Points, in no order, along strands that fork, close into loops and pass close to each other.
In the rows, 128 means zero.
Two points are linked if the straight distance between their rows is under 75.4. Some points are linked to none.
J_120: [110 147 122 131 137 147 106 177 107 122 117 138 123 145 131 145 123 140
  88 131 143 135 175  93 125 125 130 148 119 135  94 112 156 162 136 148]
J_30: [126 126  57 134 159 168 166 161 155 124 108 106  92  93 110 128 127 182
 104  88 161 101 152 146 131  95 115 153 126 163 107 147 127  86 146 150]
J_700: [138 136 110 153 158 180 131 163 151 159  93  81 125 132  66 104 145 158
  84 132 150 169 144 124 143 122  88  77 154 126  74 122 104 112 116 137]
J_116: [153 112 172 159 134 138 128 123 140 177 116 103 193 152  79 106 146 104
 129 183 137 172  83 134 143 156  83  25 169  89 102 123 118 154 105 117]
J_735: [120  97 101 135 139 117 117  94 138  77 135 141 129 120 137 130 145 111
 156 140 108  89 116 142 107 145 134 127 141 150 154 126 126 153 130  75]
J_997: [113 115  46 115 176 165 117 130 121  50 107 129  85 101 159 163 108 134
 116  97 118  89 176 139  97 144 131 178 121 156 121 114 141 140 145 119]
J_760: [124 109 107 123 115  86 141  77 154 102 154 138 128 119 142 131 146 132
 188 121 118  66  93 180 129 113 158 149 134 157 182 155  97 109 127  89]
J_886: [132 119  48 134 142 170 191 111 186 113 124  89  91  63 109 107 126 168
 137  95 144  74 110 172 127  91 125 126 137 171 154 148 117  56 139 116]
J_974: [107 148 160 123 113 131  77 147  93 122 115 175 146 167 151 145 116  96
 110 152 112 152 170  55 119 165 155 150 102 124 114  94 168 170 130 133]
J_840: [126 100  88 139 141 144 146  99 162  89 124 113 129 116 109 109 165 109
 146 154 114  95  94 148 115 135 109  91 149 149 143 140 116 129 118  69]
J_642: [112 173 179 155 140 141  86 210  64 175 106 146  91 166 119 146 107 157
  60 123 159 178 193  70 129  88 132 124 101 108  67 125 165 124 150 214]
J_516: [118 101  85 118 164 114 101  80 115  32 131 147 106 112 165 162 121  98
 158 119  85  72 149 143  94 157 155 148 136 160 160 109 127 164 142  77]
J_194: [111 141 154 143 153 173  90 185 104 160  94 109 135 182  87 145 131 156
  72 156 148 173 188  85 129 125 104  83 145 117  55 107 138 173 125 162]
J_208: [134 130  96 149 159 180 149 155 159 139  97  79 120 115  76 100 154 157
  89 132 140 152 134 128 140 123  92  84 151 137  95 124 108 109 114 132]
J_730: [105 151 103 133 133 135 104 160  99 101 119 160 103 129 168 159 109 126
  94 116 133 121 192 105 121 131 149 184 100 136 112 109 163 143 149 146]
J_117: [134 106 142 148 137 168 122 131 133 143  96 107 176 155  88 118 155 117
 107 189 130 160 124 102 129 173  83  43 162 115  94 109 131 160 107 111]
J_63: [102 122  83 117 170 174  95 142 115  75 104 125 120 131 133 158 116 124
 104 136 115 111 182  96  97 157 121 151 126 140  96 106 154 178 131 117]
J_224: [149 148 159 115  95 108 157 166 104 168 142 158  97 124 153 133 102 158
 105  94 154 133 139 112 146 100 148 186  85 116 130 141 147  66 142 195]
J_426: [136 122 137 129 121 124 148 142 133 141 137 120 143 118 117 112 126 152
 134 116 145 131 103 132 131 113 123 129 139 130 144 128 122 128 140 132]
J_42: [163 141 237 114  74  66 100  92  96 172 159 178 173 190 132 119 142  67
 152 175 106 187  85  97 138 145 145 101 113  88 159 152 116 144 101 120]
J_137: [114 111 104 117 154 106  86  87 106  41 127 153 116 114 173 160 118  95
 150 129  79  90 159 132  97 159 161 154 130 155 159 101 137 167 136  86]
J_309: [158 145 211 129  97  99 138 139 124 220 168 113 155 121 109 100 120 126
 146 133 138 175  71 138 146 105 114  90 136  61 126 133 106 122 112 153]
J_628: [105 135 112 127 144 162 103 163 119 115 115 132 132 144 124 145 130 143
  97 137 137 136 175  95 113 139 117 141 132 138  90 108 156 171 135 134]
J_290: [117 105  92 124 153 183 114 122 133  86 101 108 137 129 111 126 150 110
 117 164 104 117 137 102 109 167  93  88 144 140 110 110 139 165 118  91]
J_688: [145 144 212 126  82  74 113 100 103 158 159 161 172 170 132 113 146  88
 147 171 109 164  83 115 134 139 140 104 121  95 165 137 119 146 117 117]
J_743: [104 116  98 114 155 146  87 121 111  64 114 141 127 127 148 153 115 106
 131 145  93 108 165 103  95 170 139 145 128 139 127  94 152 187 129  92]
J_322: [120 135 146 119 121  79  77  89  96  78 132 191 129 135 196 158 119  73
 152 122  85 120 159  98 112 157 182 160 106 149 164 118 150 139 136  98]
J_670: [150 134 184 131  93  91 168 101 159 213 167  82 146 113  94  92 121 127
 167 127 147 147  47 175 144  88 102  81 148  76 127 158  90 112 101 138]
J_722: [136 136 165 113  96 101 136 155  88 152 124 190  90 139 173 144  92 140
  98  81 154 132 167  98 142 113 159 213  65 118 123 158 163  71 152 186]
J_872: [136 107 138 144 135 143 141 124 146 129 118 110 157 133  96 101 149 124
 126 150 137 139  90 131 126 137 100  79 154 122 126 127 120 141 123 100]
J_908: [109 110  43 106 197 167 110 116 118  20  95 115  84 105 159 173 103 115
 120 108 101  83 170 129  86 158 133 170 122 157 128 104 134 150 141 108]
J_2: [121 143  93 133 134 140 151 175 113 133 124 140  92 106 144 142 106 177
  95  83 162 100 171 143 136  93 135 182  98 147 109 144 151  96 163 184]
J_978: [127 123  35 130 163 177 160 146 158 103 111 108  83  84 120 137 125 171
 105  84 150  92 157 153 126 105 117 160 126 172 117 143 134  84 150 136]
J_207: [111 107  77 119 165 152 102 115 123  55 116 135 106 113 152 155 119 114
 136 121 103  98 154 125  99 157 135 155 135 152 136 107 142 165 140  91]
J_922: [131 128 152 126  97  76 144  99 129 136 161 140 149 139 133 116 144 119
 165 140 120 113  81 155 141 114 149 135 131 130 175 147 104 123 124 115]
J_948: [110 135 136 125 122 140  92 147 106 112 122 150 142 149 144 141 127 118
 111 149 118 139 169  81 117 159 138 140 121 130 117  90 161 177 129 124]
J_733: [140 148 197 122 106 105 115 182  71 163 118 187  94 170 151 149  96 132
  86  94 169 166 173  72 133 111 144 191  72 105  99 159 165 103 147 204]
J_105: [145 113 160 147 144 164 122 147 137 180 100 100 176 157  77 109 144 127
 106 171 143 187 120 126 146 156  80  41 162  94  83 111 118 144 113 132]
J_164: [ 94 137 113 139 175 185  90 175 107 128  87 103 116 155  93 155 125 160
  70 149 138 145 208  78 111 116 104 108 131 143  53 119 154 168 125 157]
J_552: [120 145 128 136 118 127 118 169 102 128 128 152 122 139 145 137 126 141
 103 122 140 139 159 102 131 128 140 161 116 125 120 111 151 138 144 153]
J_860: [122  93  80 126 155 126 114  80 148  59 135 131 115 110 138 134 148  99
 164 134  96  74 116 156 104 151 131 123 142 159 157 130 119 145 132  64]
J_46: [131 120 154 131 109 104 144 117 132 139 145 129 149 127 119 106 140 134
 149 133 130 123  85 143 133 114 131 123 137 127 163 137 115 129 132 117]
J_856: [129 128  59 144 163 182 161 158 167 128 102  90  94  90  96 113 147 169
  95 103 147 122 145 135 131 103 108 127 139 163 107 141 116  90 135 138]
J_7: [151 137 184 131 113 117 141 155 151 240 156  86 139 107  93  95 114 154
 142 110 152 179  79 148 149  95  91  85 145  68 106 138 103 105 112 164]
J_434: [139 115 157 139 105  84 155  89 155 152 152 114 180 155 103 100 155  99
 173 163 130 123  52 173 141 125 116  93 148 106 148 151  84 141  96  92]
J_927: [159 139 190 137  79  63 156  87 154 210 178  99 176 139  99  99 136 100
 183 158 136 150  39 172 152 116 106  83 140  67 130 163  79 140  84 121]
J_417: [146 115 182 147 114 120 127 117 124 162 133 123 192 161  93 107 143 104
 136 178 129 166  81 132 139 151 102  52 153  88 121 120 118 168 113 114]
J_333: [117 103 118 127 134 127 103 113 125  85 135 142 139 129 136 123 136 115
 144 145 108 113 127 119 116 148 132 129 137 143 146 113 138 169 133  88]
J_162: [135 141 153 125 101 102 127 142 103 136 139 166 120 129 160 131 122 135
 123 118 130 139 131 100 135 125 152 169 106 128 157 130 147 109 147 149]
J_546: [115 108  61 122 166 161 122 130 130  69 116 129 100 101 150 150 118 137
 123 106 125  96 155 136 108 140 127 165 126 154 131 117 144 134 147 107]
J_747: [130 163 168 130 109 118 117 181  85 157 122 166 104 160 148 144 113 129
  85 108 159 156 163  79 139 118 145 172  87 113 109 138 156 113 141 192]
J_24: [114  94  96 122 154 164 108 103 129  74 112 121 137 131 121 131 145  99
 133 167  94 107 131 110 101 169 104  96 145 143 122 110 141 177 120  76]
J_152: [144 130 167 124  91  88 181  86 175 208 171  76 131 107  98  94 115 134
 175 117 156 135  38 187 147  80 106  88 148  84 132 168  83  98  96 139]
J_885: [158 115 167 162 142 155 117 136 139 198 101  96 189 155  73 109 140 108
 117 189 141 190  98 125 151 166  72  16 171  83  81 118 118 150 104 128]
J_941: [115 106  57 119 172 188 116 110 140  60 113 105 108 109 125 131 147 106
 119 144  94 102 140 118 102 163 105 110 144 154 123 116 133 152 129  84]
J_859: [166 149 218 123  63  60 136  85 121 198 181 141 178 160 123 110 149  80
 169 168 113 170  53 144 146 122 136  98 124  63 151 161  86 132  86 120]
J_625: [121 107 112 129 147 180 119 132 135 110 102 112 146 139 106 123 153 128
 108 163 121 138 144  99 114 161  94  88 144 137  98 108 142 166 118  99]
J_346: [131 129 147 146 160 179  99 172 124 180  92  93 141 174  67 119 138 149
  80 161 149 183 164 108 141 136  87  58 151 109  60 110 116 148 120 153]
J_521: [157 150 184 125 120 122 142 171 140 230 151  98 133 116  95 102 112 159
 125 105 155 175  97 142 153  98 106 105 139  75 110 134 105 107 119 176]
J_40: [118 102  37 114 192 174 121  90 137  19 109 104  84  93 144 150 133  95
 133 127  80  71 133 142  92 157 126 125 137 164 144 113 124 139 138  86]
J_418: [114 133 166 116 106  95  72 103  97 105 125 191 148 156 176 140 126  75
 144 151  90 146 150  74 119 163 170 146 106 137 155 111 157 160 128 102]
J_408: [156 132 190 135  92  83 155  96 159 218 174  91 166 125  95  94 132 108
 175 144 143 149  36 177 151 102 100  72 146  59 125 166  85 124  87 129]
J_939: [149 138 133 120 125 136 180 139 184 227 134  51 102  91  86  92 103 179
 140  73 165 152  79 176 162  75  91  88 150 103 111 150  98  55 116 169]
J_667: [146 111 147 154 120 110 156  94 156 147 134 107 179 151  88  97 158  99
 157 179 137 130  55 161 139 135 101  62 150 109 129 149 103 143 102  88]
J_600: [111 142 104 128 136 110 101 125  87  70 109 182  94 119 207 167  85 103
 111  93 117 110 203 118 111 145 177 207  74 139 134 109 163 113 156 136]
J_398: [127 136  32 148 164 199 161 150 169 105 107  79  83  74  95 115 155 165
  89 112 124 112 153 142 125 108  99 120 148 168 112 133 113  88 131 128]
J_165: [121 116 124 134 149 183 115 151 131 127  94 105 146 156  94 127 149 138
  91 161 129 154 158  94 122 151  92  82 150 132  79 108 133 164 115 122]
J_562: [114 125 120 123 141  99  77  86  99  48 129 166 129 125 174 157 122  79
 153 137  73  96 166 114  99 166 171 147 125 148 158  96 143 173 131  82]
J_215: [132 141 177 122 103 107 118 172  80 153 117 195  88 155 165 149  88 131
  89  86 162 145 183  82 133 108 150 207  61 112 108 163 170  92 153 198]
J_634: [131 120  35 129 157 176 176 133 169 104 120  98  85  68 114 122 131 171
 122  85 142  85 135 162 125 102 118 145 130 173 134 140 125  66 148 124]
J_449: [127 124  38 143 149 182 177 127 179  99 116  76  98  63  99  98 161 154
 116 120 119  98 116 162 124 110 102 106 152 165 143 134 113  85 125 108]
J_624: [108 145 111 130 119 121 108 151  94 105 116 178  99 126 182 153 102 125
  99 104 134 120 185 101 128 132 159 198  87 132 124 116 164 118 154 154]
J_200: [134 135  74 146 161 185 151 160 160 129  99  85 108 107  83 114 153 164
  90 114 144 136 147 130 137 110  99 107 144 151  98 131 113  95 125 137]
J_830: [129 131  41 155 148 185 180 142 181 115 110  58 105  59  83  93 168 166
 107 119 118 111 123 166 134  99  95  88 158 157 127 127  99  87 116 123]
J_310: [135 131 163 136 138 146 125 164 131 177 122 109 154 153  89 108 139 146
 107 132 153 173 119 124 142 134 104  89 147 102  97 116 117 143 127 148]
J_673: [125 126  87 131 149 162 147 164 140 131 113 117 106 111 113 128 130 175
  99  97 159 122 148 134 131 103 116 148 134 154 110 137 133 110 144 146]
J_773: [130 126 144 108 107  79 116  99  98 110 135 195 109 117 196 145 104 119
 146  95 118 112 150 128 132 127 178 198  82 145 173 148 158  65 153 142]
J_631: [ 97 131 106 128 163 183  98 164 117 112 101 114 124 152 109 153 131 145
  82 143 129 138 194  89 111 132 111 119 131 141  69 114 153 175 129 137]
J_468: [120 127 142 128 111  89  98 105 109  98 148 171 134 137 168 136 135 102
 147 139  98 122 131 112 123 142 161 149 120 142 166 121 141 144 139 105]
J_900: [122 134  27 157 159 195 165 150 176  95 110  57 101  68  79 104 167 165
  90 126 109 119 151 150 132 113  84  97 159 160 113 122 103 100 119 133]
J_553: [124 126 156 109 113  67  85  90  97  90 133 205 125 138 200 157 111  82
 154 106 103 123 151 106 120 149 187 175 100 155 176 143 153 107 143 114]
J_453: [122 116 131 117  94  64 132  78 144 113 164 142 145 134 154 133 156 111
 190 138 108  84  92 176 141 126 165 149 128 148 185 154  95 118 120  87]
J_720: [160 145 201 125  66  58 145  84 133 199 182 124 173 145 116 103 140  92
 185 161 124 156  50 164 148 115 128 102 132  68 151 163  77 132  87 121]
J_497: [ 98 144 137 148 169 178  83 186  96 147  85 109 116 171  88 147 122 171
  67 143 146 167 203  79 119 105 102  95 138 137  50 119 148 165 133 175]
J_181: [117 150 175 121 105 135  81 157  90 136 115 161 151 173 136 140 132 104
 100 164 119 164 164  56 125 163 144 129 117 110 109  87 162 179 126 141]
J_803: [129 124  73 125 129 151 202 114 188 135 125  76 105  73 105  99 123 171
 146  88 158  84  86 174 140  79 118 122 138 165 148 150 113  46 134 132]
J_462: [128 155 134 130 110 119 146 177 100 149 130 154  99 130 150 137 112 157
  91  95 155 126 158 112 147 104 147 182  91 125 118 134 149  95 150 189]
J_490: [127 115  31 133 160 181 165 126 168  91 118  97  90  69 114 118 141 155
 117 108 129  89 129 153 119 114 114 130 139 167 138 137 121  88 142 109]
J_845: [114 117  77 118 164 124 110 110  97  30 110 151  93 102 186 174  96 110
 134  99  97  87 179 138  97 156 162 185 115 152 142  97 141 143 149 111]
J_128: [137 127 168 129  88  71 156  86 149 152 161 120 172 151 115 104 149 108
 179 158 124 125  54 172 145 123 127 113 139 104 162 156  77 138  98 106]
J_349: [105 129 100 120 155 132  81 117  94  54 112 152 122 124 174 164 106  98
 130 137  86 108 181 103  97 167 157 168 116 138 133  84 153 177 134 106]
J_754: [114 117  68 123 161 172 120 141 131  85 113 123 106 112 133 147 128 144
 110 115 131 112 161 120 107 139 116 151 128 151 111 118 144 149 138 115]
J_31: [142 135 138 119 106 114 197  96 187 194 151  61 108  92  93  92 104 158
 161  91 165 121  52 191 156  67 107  93 146 112 132 157  96  60 115 152]
J_100: [120 117 124 124 120  74  97  77 120  77 154 170 134 131 173 149 144  91
 168 138  85  90 132 145 123 147 174 141 128 155 176 122 128 149 134  82]
J_94: [115 131 136 118 127  83  68  86  96  61 133 180 141 138 182 155 131  67
 159 141  67 111 161 104 107 166 181 142 120 149 164 108 146 170 127  80]
J_926: [131 133 128 153 162 183 114 172 136 170  91  85 131 157  59 114 142 157
  71 149 146 183 162 113 145 126  85  65 153 116  60 117 109 132 113 150]
J_365: [139 135 189 128  81  67 118  96 120 140 160 151 171 164 134 117 156  93
 165 172 104 141  80 138 142 136 145 110 124 105 171 142 102 144 106 105]
J_535: [127 124 100 126 123 124 146 143 126 123 140 141 112  93 157 134 115 166
 135  95 143  93 136 151 132 108 146 186 110 148 152 129 148  91 153 148]
J_641: [119  97  50 121 179 152 117  82 142  34 123 119  91 100 143 143 141  98
 147 127  90  71 127 150  94 153 135 128 140 165 155 119 121 143 140  72]
J_938: [113 136 119 121 122 112 103 132  89  94 110 193  89 133 203 165  85 107
 103  87 126 117 198 111 123 139 174 217  70 129 127 128 166  98 158 147]
J_251: [127 123 148 117  91  59 146  83 142 130 166 136 154 142 134 118 157 117
 189 145 116  99  74 176 143 121 154 137 131 132 179 157  84 122 111  95]
J_96: [135 101 136 147 129 155 127 116 135 117 106 116 166 150  96 115 154 107
 124 186 119 138 108 114 123 162  91  57 155 125 110 115 133 171 112  89]
J_972: [146 138 108 134 128 142 188 126 197 204 122  42 104  78  80  80 114 163
 131  86 158 146  71 177 164  72  98  73 147 113 116 145  92  50 113 159]
J_698: [131 128 136 111  85  74 178  75 162 144 164 108 136 123 119 112 138 135
 195 127 135  86  54 194 145  96 143 137 136 131 174 163  79  94 108 117]
J_899: [137 124 138 124 120 125 167 138 146 155 140 109 134 108 114 105 124 162
 136 103 157 127  91 145 140  98 120 131 141 127 145 140 112 100 134 144]
J_73: [144 131 161 107  73  62 174  74 150 165 174 107 148 136 118 110 135 119
 198 135 132 107  51 194 149  98 140 129 137 111 169 166  70 104  94 115]
J_329: [147 130 147 118  93 101 188  84 182 210 168  61 114  92  94  93 109 153
 174  99 167 126  44 198 153  68 102  86 153  93 129 172  91  71 101 153]
J_867: [104 135  84 114 170 145  88 132  93  43 104 146 108 125 174 185  97 105
 119 126  94  97 198 114  90 159 155 185 110 139 123  86 151 172 135 116]
J_232: [145 136 189 135  87  71 140  94 126 155 165 133 178 157 118 107 149 103
 166 166 120 142  66 150 140 126 135 105 137  97 163 141  92 146 103 109]
J_406: [159 142 205 133 107 116 129 152 131 239 162  97 159 116  92  96 123 139
 142 129 146 185  76 139 151 110  92  76 142  53 107 134 105 119 110 158]
J_690: [135 127 154 110  93  82 133 119 101 128 136 188 106 117 185 145 102 129
 141  96 132 119 133 116 138 119 165 197  78 135 169 154 154  61 151 153]
J_373: [116 113 137 131 114 102 102 103 120  94 141 156 144 137 143 129 139 107
 151 152  97 113 125 124 119 146 146 131 131 140 160 115 135 164 132  89]
J_228: [133 138 139  97  88  42 123  62 134 109 167 174 136 131 182 157 158  95
 196 122  97  81 107 173 137 132 200 165 112 161 193 166 109  84 115  99]
J_612: [157 148 185 111  94 101 142 159 100 175 144 171 109 138 151 133 108 135
 113  98 151 154 125  93 139 114 149 177  95 108 133 147 139  84 134 183]
J_89: [157 141 207 136  90  90 137 120 124 201 169 123 166 137 106 100 131 114
 153 148 131 169  66 137 143 114 115  89 135  69 138 139 102 132 111 142]
J_91: [135 117 150 139 134 140 140 138 141 151 124 108 162 139  94 106 141 137
 118 138 145 157 100 129 130 133 104  89 151 115 118 123 121 141 124 121]
J_843: [116 149 107 134 131 136 135 180  99 127 125 152  90 118 151 146 110 163
  88  95 155 112 186 134 138  96 142 185  92 138 105 135 156 106 160 183]
J_147: [141 137 106 130 121 136 200 106 196 183 128  45 105  78  87  83 116 159
 146  91 163 125  59 182 157  69 103  75 151 126 134 150  95  48 113 148]
J_918: [125 105 124 140 132 147 129 115 142 107 118 118 153 134 107 110 153 121
 130 159 122 123 104 127 123 146  99  84 147 136 127 122 128 153 120  85]
J_451: [110 140 187 114 104 110  64 128  87 128 105 196 155 185 162 146 110  74
 124 156 104 164 170  37 116 174 159 153  97 120 125 103 174 170 126 123]
J_39: [114 132 161 128 119 163  90 157 107 143 106 131 164 177 112 140 134 124
  96 174 127 159 166  79 122 165 120  98 141 111  89  86 149 196 122 130]
J_396: [141 147 170 119  93 100 130 152 102 151 138 173 115 136 158 128 116 129
 111 110 140 147 131  91 144 126 151 181  98 121 144 138 143  95 141 170]
J_136: [100 158 123 136 138 146  92 177  97 113 112 150 112 146 147 160 110 134
  84 130 138 132 198  88 114 120 142 162 103 129  85 109 170 160 144 159]
J_658: [112 132 149 128 121 149 100 153 111 127 119 137 157 161 122 133 136 132
 102 155 130 152 154  90 121 154 119 116 136 122 107  93 152 184 127 125]
J_692: [113 132 183 111 107  92  59 104  91 106 112 199 155 175 174 144 116  62
 142 155  89 155 160  53 115 174 168 144 101 132 146 109 168 162 126 104]
J_414: [126 114 116 118 102  85 166  74 164 121 162 123 137 122 129 120 145 139
 194 120 127  67  75 191 141 104 153 148 133 152 178 164  88  93 118  95]
J_218: [111 107  36 108 202 178 116 100 124  21 100 108  85  98 148 160 120 101
 120 117  90  80 154 134  90 162 126 150 131 162 134 106 133 145 140  97]
J_989: [140 129  95 128 125 143 202 112 185 158 125  68 107  81  97  93 118 169
 141  89 154 103  74 178 148  77 112 102 145 145 136 152 102  52 124 140]
J_573: [171 149 237 118  64  61 119  88 107 194 172 162 168 171 126 115 138  71
 162 168 115 185  70 118 140 125 137 100 119  67 154 163 100 129  98 116]
J_525: [114 130 138 136 149 174 108 170 117 143  98 113 138 165  92 135 140 150
  84 148 143 167 169  96 126 139  99  99 143 124  71 104 135 167 123 144]
J_598: [138 132 158 115  79  62 163  75 152 156 168 116 165 145 122 106 150 111
 195 147 128 108  53 189 144 119 139 126 130 114 175 162  68 122  99  99]
J_56: [140 105 162 150 114 114 132 106 134 136 127 120 185 160  96 109 152 100
 145 179 123 144  77 140 131 148 101  62 154 112 128 129 115 164 107  90]
J_393: [128 131  99 126 125 130 159 159 126 133 134 137 102  93 146 135 110 176
 119  85 156  97 146 151 143  99 139 190 105 145 133 140 142  82 161 170]
J_802: [112 110  66 111 181 135 103 111 104  20 105 134  96 104 171 176  95 109
 133 105  90  81 174 131  85 163 152 176 126 157 145  92 141 164 143 104]
J_857: [126 129 114 127 138 147 146 159 134 134 127 122 127 123 115 119 133 164
 112 106 154 132 130 131 135 116 117 138 137 142 125 128 131 125 141 144]
J_354: [135 122 158 142 142 162 115 162 132 171 103 101 163 160  79 116 141 139
  99 151 147 179 132 116 145 147  89  64 157 104  78 110 122 153 117 141]
J_177: [138 124 135 127 131 133 174 137 159 166 129  87 131 105  97  96 126 162
 130  98 158 131  85 152 141  94 109 108 147 123 133 139 108  96 129 141]
J_415: [148 138 195 131  88  86 145 108 128 176 167 130 164 141 113 101 135 112
 156 146 129 154  65 149 141 114 126 104 136  87 149 143  97 135 114 130]
J_507: [141 147 114 119 130 135 187 172 144 185 132  96  90 103 108 121  96 202
 111  63 175 114 134 163 152  66 115 152 121 141 108 144 120  59 145 205]
J_559: [111 113 109 126 141 152 106 132 125  97 124 135 136 128 134 135 137 128
 123 142 118 123 145 106 114 151 120 131 136 142 123 108 146 167 134 103]
J_741: [111 111  84 122 158 173 113 135 134  87 110 122 118 128 123 138 136 132
 108 133 121 122 154 107 108 148 111 133 129 148 110 118 147 164 133 108]
J_620: [119 136 139 133 130 145 122 167 118 138 123 125 139 142 110 128 135 154
  99 126 149 152 142 108 132 131 115 123 136 126 105 111 134 157 136 145]
J_839: [147 142 158 122 129 129 156 167 149 217 142  85 118 113  93 102 108 172
 127  89 163 160  97 151 154  87 104 113 141  96 109 138 101  90 123 176]
J_326: [123  90  68 118 177 134 109  75 130  26 125 132  96 105 155 159 125  93
 154 119  84  68 137 148  92 160 147 142 138 165 157 117 126 153 140  74]
J_748: [129 130 133 124 110  81 104 105 100  97 138 193 113 123 196 147 112 104
 147 107 109 114 149 118 127 137 176 183 102 149 171 131 153  99 152 123]
J_792: [121 158 147 136 117 129 117 182  96 142 126 157 111 146 146 141 124 139
  85 115 150 150 167  93 135 121 146 160 100 125 103 122 156 128 145 175]
J_707: [143 131 140 127 120 123 185 123 169 190 142  74 121  97  99  96 107 161
 148  91 161 126  70 169 141  81 107 103 146 115 134 146 100  81 122 154]
J_905: [121 140 187 128  99 141  92 157  95 152 120 151 173 183 119 132 131 109
  96 174 124 178 151  73 127 167 133  98 132  95 101  84 150 184 122 144]
J_437: [118 140 138 129 114 127 105 148 101 116 130 163 131 143 155 135 125 125
 116 135 123 137 154  90 128 146 147 155 114 130 129 106 156 150 138 134]
J_479: [130 136 129 125 108 108 138 142 115 128 145 160 117 110 163 134 115 150
 126 104 137 117 130 125 137 119 151 181 102 140 155 127 147  95 152 152]
J_60: [119 131 169 121  99  82  89 107 100 111 138 186 140 153 170 134 129  89
 144 146  99 141 127  87 129 154 164 145 109 136 166 124 149 138 133 112]
J_510: [103 130  79 122 169 159  92 142 110  66 109 136 115 125 154 169 103 121
 106 127 106 109 194 110  94 150 135 172 113 138 105  97 157 181 137 119]
J_364: [111 132  85 126 146 120 103 124  96  57 117 163  97 107 188 169  95 111
 120 101 106  98 190 129 106 145 167 198  99 145 143  97 153 134 150 124]
J_986: [143 127 164 106  90  93 140 136  97 146 133 185  99 123 176 145  96 144
 124  80 147 127 147 111 141 113 163 211  67 125 146 158 159  56 149 178]
J_22: [115  95  85 119 164 153 101  96 128  55 118 130 120 118 140 142 134 101
 146 144  92  95 138 124  98 164 125 123 139 152 137 109 137 173 127  76]
J_878: [147 135 131 127 136 140 168 155 170 210 128  67 114 104  87  97 108 177
 124  85 166 154  93 158 156  84  98 102 148 113 107 148  98  73 123 172]

A fork is a point with three links, a tip a point with one. Leave the first point through the second and follow the links. Name the first fork or tip that comes.
J_562 / J_137 | J_641
J_117 / J_96 | J_354
J_497 / J_194 | J_207
J_748 / J_773 | J_552
J_600 / J_938 | J_120
J_974 / J_181 | J_948
J_418 / J_60 | J_333
J_232 / J_365 | J_31
J_354 / J_346 | J_856
J_878 / J_839 | J_232

A piece is two or more points that can be reached from each other along the links. Count, over all rows, the pieces, the separate loops (a circle has one, a figure eight two, a Y none), the forks (points with three links) and the tips (points with one).
pieces | 3
loops | 13
forks | 21
tips | 1

Name the points in between on the shortest way along the links from the first point to the second, in order.
J_899 / J_152 | J_177 J_707 J_31 J_329
J_754 / J_181 | J_741 J_559 J_333 J_373 J_468 J_60 J_418 J_692 J_451 J_974
J_137 / J_747 | J_562 J_94 J_322 J_553 J_748 J_773 J_690 J_986 J_722 J_215 J_733
J_490 / J_7 | J_634 J_886 J_803 J_989 J_147 J_972 J_939 J_878 J_839 J_521
